Each row is a point on a tangle of strands that fork and nearly touch. The rows are in no order.
(in the rows, 128 means zero)
Points whose rows are less than 133 apart are linked; no others are. Some points are linked to none.
sabil: [165 179  74 127 164 116 211 115 110 184 134  82 153 133  92 121 117 167
 133  77 114  77 139 109 149 107 161  84 113 105  91 173 135 150 154  96
 123 120 115 100 152 155 157 117 140 132  61  56 129 103  74  34 105 120
 192  88 160]
Kip: [172 127 112 137 154 156 105  98 163  97 175 108 149 111 135  72 150 147
 131 167  87  24 116 139  95  89 101  54 157 110 129 157 150 107 152 118
 120 100 130 175 113 173 164 120 172 169 142  94  89 131 137 107 129 146
 156 124 130]
Susa: [187 141 102  59 131 141 147 112 131 156 166  94 175 123 128 113 124 143
 114 139  64  44 149 143 121  89 112 108 164 106 136 176 154 112 149  93
 157 115 122 154 153 144 154 101 156 136 108  98 120 119 116  92 107 170
 154 115 167]
gesem: [154 152  83 117 147 113 178 141  92 165 108  87 150 158 105 158 128 126
 118  92 106 101 149 118 146 116 129 137 110 123 107 167 142 159 131  85
 121 135 111  96 157 134 130 110 119 121  83 114 157  85  88  75 103 119
 161 114 141]
Fega: [145 112 135 106 117 137  37 114 157 114 164 135 156 134 127  85 174 128
 120 189  69  78 138 124  87 112  82  76 169 141 156 128 155 128 129 119
 140 114 159 186 121 157 165 118 165 152 191 108  98 143 151 166 159 167
 127 144 109]
zufu: [158 112 144 186 158 161 143 117 159  72 141 169 164 104 171  93  88 142
 141 171 143 110 103 131 103 143  99  80 113  82 103 130  82  99 174 173
 104 114 112 146  85 142 176 115 163 140 127 113  87 157 155  98 139 133
 117 115 123]
ruf: [ 93 106 166 139 140 148 155 132 179  94 120  84  58 127 111 135 156 107
 144  92 157  86 139 136 132  83 133 142 125 116 129 142 170 119 124 110
 127 139 129 145 124 139  46 142 125 122 113 174 123 175 130 147 144  70
 148 146  99]
koge: [148 133 119 127 118 141 103 141 124 111 149 134 132 140 127 126 139 137
 147 163 120 124 122 152 110 122 128 157 106 130 149 142 102 109 136 126
 132 145 119 127 123 131 155 115 161 128 162 144 109 124 148 145 115 133
  96 137 142]
mera: [115 120 144 130  95 120  89 148 146 125 125 157  57 124 123 126 147 149
 166 133 197 202 125 136 126 141 168 139  90 161 167  98  99 109  81 163
 152 150 135 128 104 110  97 149  97 126 166 158 132 138 160 193 125 118
 107 163 125]
pone: [ 98  75 196 156 123 139 100  90 162 127 108 186 160 100 176 105  62 100
  80 126 168 196  94 101 133 190  82  75 163 116 104  66 112 121 148 184
 113  83 157 179 111 103 137 182 104 122 127 113 139 150 113 109 169 163
 105 103  77]
bogop: [ 80 148 118 207 145 124 185 108 135  94 102  88  57 146 115 166 157 127
 121  62 172 112 113 137 147 109 127 122  84 124  96 126 153 180 124  96
  94 103 112  79 135 143 100 147 100 135  95 144 134  86  93 102 129  54
 181 101 112]
nivok: [ 79  88 158 109 113 133 103 106 140 154  71 149 133  81 150 137  96 107
  96  98 140 194 136 107 150 169 120  95 181 127 138  72 164 133 104 148
 132  94 180 165 128 113  79 151  73 111 109 133 169 167 109 134 163 143
 130 149  82]
biti: [175 133 109  58 125 132 124 129 107 165 139 113 193 127 135 134 117 129
 112 142  51  80 164 135 115 110 103 123 169 118 141 159 147 120 139  99
 157 120 125 151 155 131 159  89 148 133 121 109 137 128 132 111 117 181
 128 134 151]
kof: [129  90 171 104 121 131 152 148 173 109 101 148 148 112 157 146  89 136
 151 132 161 174 152 150 119 147 124 169 116  80 138 130  94  85 147 159
 147 141 126 143 119  93 126 112 135  96 118 171 134 183 150 150 131 137
  84 142 130]
Lomak: [126 100 158 127 102 128  74 168 184 128 142 159  35 118 122  87 155 149
 171 151 214 204 126 124 116 144 177 123  83 159 171  81  92 109  89 181
 166 145 137 151  86  99  84 153  92 136 170 149 119 151 172 201 131 134
 113 184 120]
bik: [ 97  81 169  88  97 127  72 119 143 152  85 160 139  82 151 117 106 115
 107 124 135 198 144  99 143 168 125  87 187 136 166  90 154 124  93 156
 150  96 184 179 113 115  85 148  69 119 130 138 154 187 128 158 162 153
 144 163  85]
Rozi: [108  85 152  73  94 127  74 127 137 152  89 141 142  93 137 119 130 130
 117 131 105 171 162 105 134 149 130  95 190 139 185 117 161 125  90 140
 163 114 170 165 116 135  82 125  77 121 144 146 136 194 130 175 157 139
 145 178  99]
Zasot: [156 168  96 152 130 112 138 139  61 114 168 152 148 148 130 124 120 147
 149 174 119 126  93 137 135 130 149 162  98 128 109 137  68 118 149 131
 109 144  85  78 116 120 193 109 166 146 137 115  93  84 158 114  93 129
 102  86 167]
Venu: [141 117 144 215 154 163 139 122 145  64 148 169 128 125 166  95 103 146
 155 174 171 128  87 135 114 140 116 102  92  98 105 121  77 110 157 169
 105 125 100 124  90 143 168 124 160 146 142 122  77 131 156 121 126 120
 103 115 128]
nes: [ 86  82 161 153 137 146 136  85 176 111  92 157 172  83 179 104  53 104
  69 117 143 165  98 115 124 190  85  73 165  81  93  74 132 136 175 171
 100  65 152 163 118 107 127 164 107 115  88 118 134 157 106  79 179 151
 114 100  83]
far: [ 90  96 174 156 138 161 147 146 195  77 118  97  46 120 122 111 144 110
 162 119 190 104 128 130 118  86 138 139 122 105 126 122 171 112 123 135
 124 143 121 165 123 128  52 153 133 131 124 190 115 184 159 154 145  87
 124 150  94]
teku: [ 80 109 170 152 122 149 152 141 195  70 108 110  31 120 130 118 133 114
 177 120 232 153 125 131 132  99 147 148 108 109 123  94 153 104 109 157
 125 140 120 150 129 105  50 160 123 124 114 193 125 171 175 166 140  90
 115 147 104]
Sar: [106 117 155 123  96 123 105 137 140 126  98 147  82 107 131 143 130 123
 148 116 183 194 133 133 145 139 154 130 126 141 162  98 129 115  87 156
 145 138 146 137 115 116  84 145  88 114 140 164 145 158 144 174 135 106
 124 155 110]
Duri: [154 107 127  59 130 142 125 137 129 155 105 127 203 118 149 147 100 128
 109 134  59 110 176 125 110 133  93 123 173 103 144 153 137 115 134 112
 159 116 138 164 141 126 148  88 138 123 119 119 140 154 129 121 137 180
 115 148 137]
Mak: [114  98 158 101 142 145 153 128 172 113 131  81  81 132 102 134 156 110
 142  96 117  58 155 137 132  82 126 141 130 119 152 172 171 108 126  94
 148 145 132 151 120 150  48 130 132 118 113 161 129 178 119 145 144  86
 156 149 118]
pivu: [141 142 140 170 111 125  67 127  68 168 173 206 175 145 136 129 126 128
  91 158  98 170  91 109 135 174 124 127 154 181 102  89  75 146 107 157
 107 138 144 110 127 117 198 150 144 147 199  72  98  81 152 167 115 171
  99 121 121]
revag: [ 88  79 168 104 139 161 155 108 225  91  95 105 122  88 148 107  96  90
  98 106 143 108 140 124 110 135  98 109 160  74 109 118 169 116 170 144
 120  83 152 181 141 114  71 138 135 101  75 158 134 207 134 108 182 119
 138 136  91]
rifib: [131 115 129  52  96 120  60 126 109 158 124 126 159 117 118 122 161 132
 125 154  54 117 167 109 120 113 120 110 187 163 187 134 160 127  95 114
 164 133 152 153 133 148 108 103 116 132 171 128 129 164 135 179 152 158
 135 176 129]
Bem: [163 172  91  97 113 116  99 133  81 126 190 105 112 141  95 101 167 127
 147 173  96  67  99 154 111  78 143 170 110 147 141 157 138 121 145  92
 127 150 106 123 140 136 152 119 162 145 150 138 113  89 133 124  86 142
 136 105 162]
rezap: [128 122 128  85 108 123  70 143 136 126 163 101  99 129  88 102 192 132
 162 163  94  87 150 132 110  78 143 140 140 167 195 147 162 109 106 112
 155 167 130 150 107 157  76 125 137 134 183 156 107 165 139 190 136 119
 123 170 132]
kesu: [130  75 206 151 118 141 102 134 203 100 133 188 115 113 166  91  87 120
 136 156 209 203 117 118  98 163 116 118 109 112 122  79  73  90 141 205
 133 128 135 177 102  91 137 165 133 116 153 142 119 166 161 149 145 163
  76 129 109]
kalu: [146 147 121 158 131 118 127 139  90 111 177 179 144 154 140 113 117 156
 144 182 123 152  90 134 121 164 149 165 104 133 109 113  39 111 143 160
 111 154  96  79 104 105 203 118 168 144 164 110  75  90 167 146  99 143
  71  96 162]
komi: [137 160  83 150 167 130 209 111 137 171 108  85 142 129 103 133 114 151
 108  56 120  86 144 116 142 141 150  85 121  99  93 161 151 176 152 100
 121 109 121 106 144 162 146 120 128 130  59  62 138 117  67  44 128 104
 195 101 150]
Zalo: [142 159  93  97 117  90 141 156  71 139 113 107 131 169 103 171 145 128
 150 126 122 143 136 119 140  99 142 192  88 156 135 161 132 124 113 100
 128 163 105  86 148 120 125 111 120 110 127 165 148  91 119 130 100 117
 119 124 153]
sudo: [161 121 142 106 116 116  84 143  94 163 163 188 202 140 144 127  99 139
 107 171  65 156 135 120 101 170 117 158 164 135 116 111  70 112 133 164
 131 146 139 127 126  91 208 118 165 139 178  97  97 127 177 158 118 197
  76 128 140]
fono: [110 123 127 149 125 135 136 124 115 128  96 125 124 126 130 168 131 122
 118 100 137 143 131 143 143 133 122 126 123 130 126 124 132 149 112 115
 114 125 131 113 135 138 116 125 108 112 122 146 149 113 109 123 130  99
 123 130 110]
Mip: [128  84 144  45  88 122  66 133 137 152 108 128 154 109 131 110 146 137
 123 151  71 144 173 100 121 130 121 100 199 144 206 139 166 122  94 127
 179 127 157 166 111 141  85 110  95 132 157 143 118 201 139 192 164 151
 145 188 116]
Toba: [115 155 116 172 117 137  62 130 106  99 163 129  76 151 102 112 192 136
 153 164 138 123 103 142 111  99 137 131  98 172 149 122 124 147 109 112
 114 149 127 119 126 151 133 144 144 151 201 138 104  89 138 159 108 114
 112 135 116]
Fug: [ 75 135 107 166 155 123 218 112 162 137  79  80  93 139 111 167 120 103
  95  22 169 136 138 117 158 160 134 145 111  90  76 114 188 188 135 110
 108 105 137  76 159 106  89 138  99  97  54 126 168 117  95  85 165  69
 175 104 119]
gefi: [108 114 115 131 168 156 189 100 197 142  97  96 145  94 137 120  91 126
  74  68 112  84 145 130 119 167 119  82 157  73  96 151 180 165 173 115
 132  78 142 150 139 153 132 122 133 123  60  89 132 169  83  64 164 115
 180 114 130]
Tosu: [ 70 100 169 120 111 134 124 103 161 125  80 148 113  81 158 127  86  92
 104  98 186 197 127 117 156 161 123 111 165 115 123  57 148 113 120 170
 124  88 171 160 133  93  73 168  87 100  90 143 172 164 127 127 161 128
 117 138  85]
Tun: [ 66 125 154 117 104 116 170 114 166 105  77 126  82  94 150 138  91  97
 141  91 233 209 135 122 177 146 139 156 143 115 129  62 148  95 103 179
 131 109 147 125 136  65  44 171  88  90  67 162 178 158 155 153 152  98
 132 142 114]
Bur: [171 160  95 127 134 139 112 122 106 109 189 111 127 130 114  91 152 141
 154 173 106  60  98 155 112  87 135 137 113 122 133 161 125 106 153 104
 121 132 105 132 124 146 164 116 175 153 144 119 100 101 138 111  91 133
 141 112 159]
kon: [144  92 146  47 116 130  88 137 135 149 104 152 208 117 160 135  99 140
 118 160  53 142 180 103  98 144  87 121 181 107 162 138 128 102 123 134
 169 118 157 177 129 113 155  94 136 123 149 125 132 184 152 151 156 202
 105 164 132]
ruv: [144 150 114 117 101 101  83 154  61 161 146 168 140 153 114 150 137 137
 136 150 107 183 120 123 127 150 151 174 117 182 138 103  87 129 101 143
 123 166 132  94 139 108 160 131 130 132 185 119 127  89 155 166 106 154
  77 130 141]
keni: [129 119 133  81 103 129  49 119 129 135 144 122 148 125 114 111 179 124
 120 164  62  89 152 126 110 102 104  92 177 163 173 133 161 133 107 109
 151 126 154 164 126 164 129 114 138 137 183 119 121 149 133 172 155 153
 129 158 115]
tem: [ 79 121 104 150 161 139 205 112 169 159  72  97 140 115 128 152  88 104
  75  36 143 145 145 117 149 186 136 134 144  73  73 111 185 188 152 122
 113  95 142 111 154 106 100 125 105  96  45 103 174 143  86  77 171 104
 157 115 116]
Ruk: [ 79 112 113 166 160 144 196 104 167 141  78 121 158  97 153 138  68 107
  71  64 147 150 123 121 147 196 125 110 148  68  68  95 164 173 170 146
 105  81 137 119 136 112 118 129 108 103  42  97 157 144  88  69 171 118
 141 107 111]
tos: [113 107 149  99 104 132 118 139 145 124  96 121 106 113 124 147 136 123
 144 117 140 147 151 136 134 117 141 140 133 127 167 135 142 109 108 128
 144 139 141 139 123 129  82 117 106 106 131 173 137 177 134 165 136 102
 125 164 120]
pas: [151 164 102  71 126  93 153 150  87 150 128  83 119 167  90 152 154 116
 142 117 101  94 142 115 140  73 139 181  96 153 139 186 155 121 117  75
 140 160 116  99 159 126 104 117 122 107 109 160 154  95  94 112  99 113
 154 124 154]
mon: [109 114 173 144 123  95 118 137  94 181 123 215 134 137 161 162  78 114
 112 100 181 233 112  91 164 203 138 135 137 178 113  72  70 116  70 174
 137 156 135 129  99  83 146 159  77 143 155  92 175 108 124 185 116 160
  79 140 115]
bal: [127 164 101 148 104 119  75 137  72 120 160 151  99 160 106 136 168 142
 143 160 132 154  98 137 121 124 145 164  89 181 141 116  94 138 114 128
 120 156 121  91 134 125 158 137 144 140 190 135 109  73 147 160 101 128
  94 114 139]
Sano: [ 85 118 168 152 106 133 123 138 185  88 113 130  23 106 136 111 132 107
 169 126 245 188 124 127 138 117 155 127 119 137 140  66 144 110  90 174
 138 129 132 155 116 101  49 183  98 129 120 173 137 162 172 172 143 101
 122 151 102]
dol: [140 133 126  68 113 123 113 144 131 125 149 101 104 139  94 124 167 130
 164 148 100  88 144 139 118  76 146 172 111 149 183 175 147  97 119  99
 154 171 119 136 122 137  83 114 140 116 155 171 119 151 129 168 121 119
 124 162 155]
feso: [170 181  78  85 121  90 142 142  64 137 179  91 110 159  94 115 159 128
 149 157 111  79 103 133 132  67 149 193  81 146 124 185 140 119 136  81
 126 153 103 101 148 120 150 119 147 130 114 145 127  70 113  99  71 132
 154  86 170]
Kiso: [158 139 113  58 110 115 117 151  98 156 121 123 163 133 117 146 125 132
 148 145  78 127 162 136 121 113 133 174 133 135 161 158 131 102 126 114
 150 158 123 128 146 116 132  96 138 116 141 147 141 141 138 145 116 157
 104 154 158]
zano: [158 128 123  33 100 115 117 152 129 148 132 112 139 129 107 127 143 139
 170 154  82 113 164 138 115  99 146 185 125 131 189 170 134  81 127 115
 167 170 124 137 126 115 101  95 135 112 145 169 126 169 137 167 122 144
 113 177 173]
gapi: [148 159 116 155 100 114  51 127  40 161 174 170 153 143 115 127 153 126
 110 168  81 139  93 130 123 149 133 138 146 184 117  97 101 159 125 132
 107 141 136 100 149 128 189 134 149 151 198  92 105  70 160 147 105 165
 111 110 129]
bemo: [145 183  78 159 152  97 188 132  58 114 143 106 126 160 109 140 141 149
 150 126 149 109 103 114 160  92 147 141  68 133  99 165 106 143 137  97
 104 127  82  64 125 133 158 116 139 137  91 115 120  58 111  74  91  98
 167  76 157]
foz: [150 133 122 145 121 151  64 131 128 110 173 146 132 135 121 100 159 135
 141 184 111 108 110 147  97 122 117 122 121 140 144 125 109 121 141 129
 122 135 135 142 119 144 169 123 170 145 191 127  92 118 158 153 121 146
 106 137 127]
nolu: [136 155 114 171 115 138  35 124 101 111 184 136 108 141 101  90 197 128
 139 184 106  99  99 143 103 108 123 113 129 171 140 113 127 150 132 118
 112 136 141 134 130 159 164 133 165 158 212 111  90  85 149 153 116 137
 121 130 118]
buzo: [113 147 101 218 138 131 127 109  66 142 114 145 143 125 143 154 127 129
  95 109 109 143  98 125 153 155 123  79 134 158  97  97 111 188 109 122
  87 108 123  83 124 158 158 137  96 148 131  78 136  68  87  91 125 106
 132 106 108]
Belu: [115  87 164 100 144 163 159 124 200 106 106 107 124 109 141 126 113 109
 122 105 132  86 150 142 115 121 104 125 141  79 131 153 155 106 156 123
 136 115 139 170 132 128  93 115 141 105  94 159 129 191 127 121 150 114
 142 144 109]
Niti: [171 117 117 123 136 149  66 111 161  99 179 124 155 130 135  67 159 134
 134 195  83  44 121 135  79 101  87  75 156 114 143 145 149 109 151 122
 133 113 138 186 115 158 173 116 177 164 172 107  89 135 158 141 143 162
 134 134 126]
kuga: [ 71 108 162 137 117 136 159 107 171 102  85 133 102  95 161 139  90  99
 118  97 207 186 123 133 154 146 120 135 143  98 111  69 138 112 131 168
 118 100 146 140 137  90  73 159 105  92  83 155 163 156 138 128 155 108
 114 126  94]
kigis: [128  85 191 145 114 137  82 154 197 118 151 192  83 122 144  88 121 137
 146 157 216 210 113 116 102 154 137 117  87 147 136  71  72  96 119 198
 145 138 138 175  95  97 128 163 123 124 174 133 118 149 168 175 141 164
  82 153 115]
zaneb: [137 110 144 107 117 131 128 151 144 118 119 143 144 130 136 145 114 143
 154 142 138 160 146 150 118 137 128 168 105 110 150 138  92  94 131 142
 144 148 126 131 119 113 140 110 143 109 145 160 123 156 152 153 122 136
  78 148 141]
lar: [ 63 134 129 175 137 136 183 105 162 110  88  87  68 125 120 162 143 108
  99  48 168 123 125 136 152 126 129 128 116 112  94 107 173 174 127 111
  97 103 136  96 148 126  77 151  94 108  85 144 153 120 100 111 154  61
 167 115 102]
mek: [163 187  71 123 134  83 169 142  48 125 168 102 124 162 105 124 142 143
 155 153 138 104  98 119 146  86 149 180  68 134 104 175 110 123 142  92
 113 142  84  75 136 120 168 112 151 137  98 131 117  61 123  87  77 119
 153  71 172]
Fekas: [162 140  98 111 147 151 146 103 141 140 142  98 162 111 130 108 130 150
 109 127  76  49 137 143 121 105 113  72 156 112 123 166 143 124 152  98
 136  97 121 145 139 166 162 107 148 147 102  79 116 124 104  83 118 141
 164 117 150]
gara: [159 159 103 171 159 152 150 116 115  91 155 123 123 127 130 102 135 152
 156 153 134  72 100 146 127  93 133 108  95 105 117 159 107 111 156 115
 104 115  99 120 109 159 158 112 170 151 119 105  97 108 133  94  98 110
 149 111 149]
gimo: [133 141  84 154 139 110 152 143  65 166  94 124 165 155 125 187 119 119
 106  91 104 160 139 112 147 148 125 127 130 141  96 119 126 173 106 105
 103 137 119  90 153 136 126 116  94 131 108 111 168  81  93  96 113 120
 120 116 116]
mudab: [114 134  87 194 144 119 151 125  69 172  95 137 171 138 143 184 106 116
  90  85 107 175 121 108 154 177 123 100 144 140  85  90 119 192 102 118
  91 128 122  92 137 141 133 131  78 143 107  85 168  77  76  94 125 122
 116 111 104]
zef: [138 146 104 127 123  93 146 158  73 130 121 137 143 168 121 171 122 138
 150 136 136 171 126 128 138 133 142 191  89 146 125 141  92 122 112 121
 123 163 102  78 135 109 154 115 130 118 136 153 134  84 138 142 100 128
  85 108 154]
nat: [124 163  91 177 162 105 214 125  98 117 113  89 104 163 103 157 137 147
 140  79 166 111 119 114 160 109 137 128  61 113  95 162 124 163 136  91
 104 117  94  60 128 136 133 123 122 127  75 122 127  66  95  70 113  73
 191  83 143]
der: [110 149 111 172 152 123 186 122 119 100 112  84  80 161 106 160 153 132
 134  80 158  99 119 132 148  99 128 138  75 120 110 161 139 157 128  87
 107 118 105  82 133 142 109 134 120 127  97 148 131  82  99 100 117  66
 177 104 128]
zefus: [118 100 167 145 142 109 184 148 139 109 115 169 158 142 172 154  71 139
 144 132 183 201 130 142 143 179 131 172 116  90 102 108  59 103 127 171
 136 154 100  99 107  83 160 124 119 110 116 148 132 125 142 151 118 132
  60 100 140]
Kes: [171 146 117  58 136 115 166 138 122 145 150  84 124 158  98 138 136 123
 146 124  99  71 149 135 141  77 135 179 101 118 149 204 146 100 131  78
 151 159 118 121 153 126 107 110 143 106 103 150 137 112 101 110 100 125
 152 123 165]
vab: [129 138 154 185 114 138  77 124 106 143 176 213 145 146 145 118 129 139
 105 163 145 181  83 118 134 171 119 120 124 174 109  92  57 132 112 170
 113 140 141 116 108 114 191 162 137 143 202  84  89  85 145 172 121 155
  88 122 118]
dagip: [123  77 192 104 123 112 166 149 182 105  97 162 154 103 171 141  63 134
 151 130 184 206 154 141 117 169 130 177 128  75 121 105  72  77 144 189
 153 138 128 140 108  68 132 130 130  90 108 163 146 188 154 152 132 151
  65 129 132]
rar: [132 126 128 140 139 108 176 155 107 111 121 151 159 160 151 163  94 147
 150 138 155 178 131 140 145 156 139 180  97 110 112 134  66 112 126 143
 126 155  92  80 116  98 165 115 132 120 124 145 120  99 141 140 109 123
  73 102 153]
sufu: [149 136 127  93 149 120 179 137 135 109 153  73  80 174  89 139 147 124
 167 116 136  74 131 134 135  69 135 190  72 112 148 205 140  93 124  78
 144 160 108 116 136 128  90 121 150 112 108 166 124 112 106 119 106  94
 160 118 161]
verez: [132  91 183 136 104 122  51 164 195 138 151 183  50 104 129  72 143 131
 148 157 219 213 123 106 117 149 159 103  96 166 162  71  96 109  99 193
 157 131 148 179  86  98  99 169 101 135 177 125 121 152 168 194 148 156
 122 184 110]
Vuf: [157 107 144  75 107 125  63 133 113 160 141 176 212 133 150 124 107 142
 108 173  46 145 155 107  92 151  90 129 178 125 142 121 106 110 129 149
 151 123 157 163 132 105 197 105 158 133 176 102 110 155 176 156 144 214
  95 146 135]
nep: [128 129 106 143 154 153 143  97 163 128 124  94 144  99 129 107 136 142
  91 106  85  49 134 142 111 119 110  51 156 119 117 155 157 154 147 106
 121  82 131 151 127 186 153 119 135 154 103  76 114 137  89  80 141 119
 174 124 130]
vimuv: [131 139 125 218 158 160 142 117 124  67 142 144 105 128 148 109 129 149
 158 156 166 108  86 143 123 115 124 105  84 106 108 133  98 126 149 139
  99 122  98 113  99 156 151 123 157 152 135 126  89 108 147 112 116 100
 126 117 126]
Lolap: [152 179  98 135 102 107  54 122  37 144 182 138 131 138 103 110 172 127
 123 171  76  96  91 144 113 118 136 137 136 176 128 115 128 160 142 107
 111 139 124 101 151 143 184 123 152 157 181 111 113  69 149 122  92 152
 133  99 141]
Gonu: [ 72 125 157 127  95 116 136 125 172 103  92 126  40  94 141 114 110  90
 152 111 242 204 132 119 167 138 154 134 143 135 149  60 146 100  89 180
 141 111 142 143 123  77  33 187  79 115  89 164 162 169 159 166 145  96
 144 158 108]
zaros: [176 172  67 119 151 113 184 130  86 189 134  91 177 139 104 128 117 146
 115  99  88  88 142 115 145 112 146  99 134 120  89 162 137 157 143  89
 126 125 105 107 162 142 155 107 124 140  73  67 145  92  91  50  93 145
 171 100 153]
fip: [132 161 104  78 110  85 115 145  77 154 116  85 108 156  81 151 180 118
 136 113  79  95 147 107 138  69 148 161 122 192 161 168 175 135  94  80
 142 168 126  96 147 150  75 125  93 117 131 163 157 113  91 135 111  97
 157 148 137]
Bil: [171 123 122 162 165 163 116 106 158  84 148 146 166  99 157  80 113 149
 134 169 106  63 112 130  94 116  95  51 135  93 111 145 117  96 169 149
 107  95 123 165  95 161 179 112 170 156 133  91  85 152 148  90 138 138
 147 119 125]
Visub: [130 166 102 207 133 134 108 110  63 120 142 151 140 127 134 130 142 138
 116 145 109 121  91 135 145 133 127  86 126 155 108 110  98 165 124 125
  94 110 119  80 121 157 175 129 128 151 149  84 113  70 118  99 116 111
 135 107 122]
Bube: [ 80 101 129 186 153 144 163  90 152 138  88 153 172  83 174 121  52 112
  64  94 129 162  95 111 137 206 108  69 162  86  72  73 143 166 165 162
  95  71 140 132 111 122 138 149  97 122  71  86 141 144  84  65 175 132
 126  98 100]
sikif: [133 124 152 180 129 136 121 129 119 113 158 193 146 146 162 122 102 146
 127 164 153 176  94 131 129 170 124 132 114 130 111 107  49 113 125 173
 117 144 115 102 102 115 188 137 144 137 168 110  92 104 149 151 114 140
  74 109 132]
gel: [108  87 191 139 127 112 177 136 175  94 114 172 134 122 176 142  65 131
 147 131 216 212 127 144 131 177 131 167 117  87 104  87  62  87 135 193
 144 143 113 122 106  73 139 142 122 103 109 156 141 150 151 155 130 137
  62 105 135]
Famum: [106 144 117 139 133 127 103 114 120 127 128  82 111 127  96 130 187 116
  94 103  76  61 139 143 126  89 119  90 151 175 140 144 164 177 109  82
 119 118 135 123 140 183 112 136 112 147 141 115 140 107  80 114 131 101
 155 128 113]
sutum: [119 128 104 145 162 142 194 111 153 153  92  91 138 120 119 146 112 128
  93  61 118  94 146 136 137 153 130 102 131  92  99 152 160 172 154 103
 121 102 126 116 145 147 127 118 120 121  67  94 142 126  79  70 140  98
 176 118 129]
suguf: [152 165  93  91  94  84  72 156  35 177 140 147 144 150 101 156 147 127
 137 149  78 169 126 113 119 133 153 180 131 194 138 108 120 137 106 122
 125 173 134  94 159 117 144 117 123 134 178 132 142  93 152 156  95 164
  98 134 142]
Bel: [ 95  99 143 133 160 163 180  98 217 108 101  93 118  96 142 110  99 105
  83  80 131  80 133 133 114 151 108  94 149  69  98 137 172 142 178 127
 118  79 144 160 140 137 100 130 136 117  66 121 131 180 110  83 170 104
 166 121 107]
Toka: [136 113 149 121 160 152 171 133 167  94 158  73  66 155 100 119 155 122
 164 114 139  47 134 142 124  68 131 162  92 105 144 194 159  97 128  89
 138 156 112 147 121 144  73 131 155 128 121 163 116 141 120 133 118  90
 148 136 137]
raza: [122 159 110 103 124 106 117 127  98 140 136  74 104 148  81 140 189 115
 116 104  76  58 140 129 133  60 135 136 131 189 149 165 168 155 104  71
 132 144 125 108 148 169  90 134 105 132 134 136 151 103  78 116 110  99
 162 128 127]
puroz: [156 182  88 155 121 117  98 120  38 130 166 134 141 137 115 118 152 131
 126 159  92 100  94 140 130 113 138 123 123 158 112 126 111 153 140 110
 101 125 108  86 138 146 184 118 145 155 149 100 113  69 140 102  89 133
 137  94 141]
Bilen: [111 119 121 127 141 146 122 104 159 130 115  87 133 113 118 127 154 123
  86 102  76  58 142 144 117 115 102  71 166 144 131 150 167 167 124  92
 130  96 139 150 133 180 124 123 122 144 123 104 129 136  87 106 148 117
 157 129 116]
mose: [155 157 100  70  98 101  88 148  59 168 135 130 156 144 108 145 144 124
 138 150  65 130 140 128 120 112 140 173 140 169 150 130 136 126 119 110
 137 161 126 115 160 124 143 104 133 128 162 140 145 111 144 144 104 162
 109 140 150]
Nef: [133 136  79 124 146 115 164 140  96 181  80 100 169 147 110 181 117 113
  98  71  88 137 163 109 136 147 126 125 141 132  99 134 154 181 115  88
 119 133 123 112 163 143 103 103  94 122  85 105 177 105  79  88 123 130
 142 132 123]
talor: [125 102 149  92 128 149 147 132 162 122  99 117 137 116 133 150 121 117
 132 113 119 112 156 143 127 122 113 138 134  96 149 155 144 109 138 118
 143 130 134 153 131 131 102 104 131 103 111 160 138 170 123 134 138 120
 129 154 121]

A fork is a point with three links, a tip a point with one. Leave the first point through the second and follow the links. Name the first fork or tip that comes.
kof; dagip => pas
gel; dagip => rezap
revag; Belu => kesu
mudab; buzo => Zasot
gara; Bur => pone
pas; fip => sudo

Name the points in between on the shortest way along the links from the first point to the second, in order.
suguf; sufu => ruv bal Toba nolu foz koge zaneb kof dagip gel zefus rar zef Zalo pas Kes
sufu; Mip => Toka Mak ruf far teku Sano Gonu Tun kuga Tosu nivok bik Rozi
Vuf; Zalo => kon Duri biti Susa Fekas nep Bilen Famum raza fip pas
gefi; verez => Bel revag Belu talor tos Sar mera Lomak
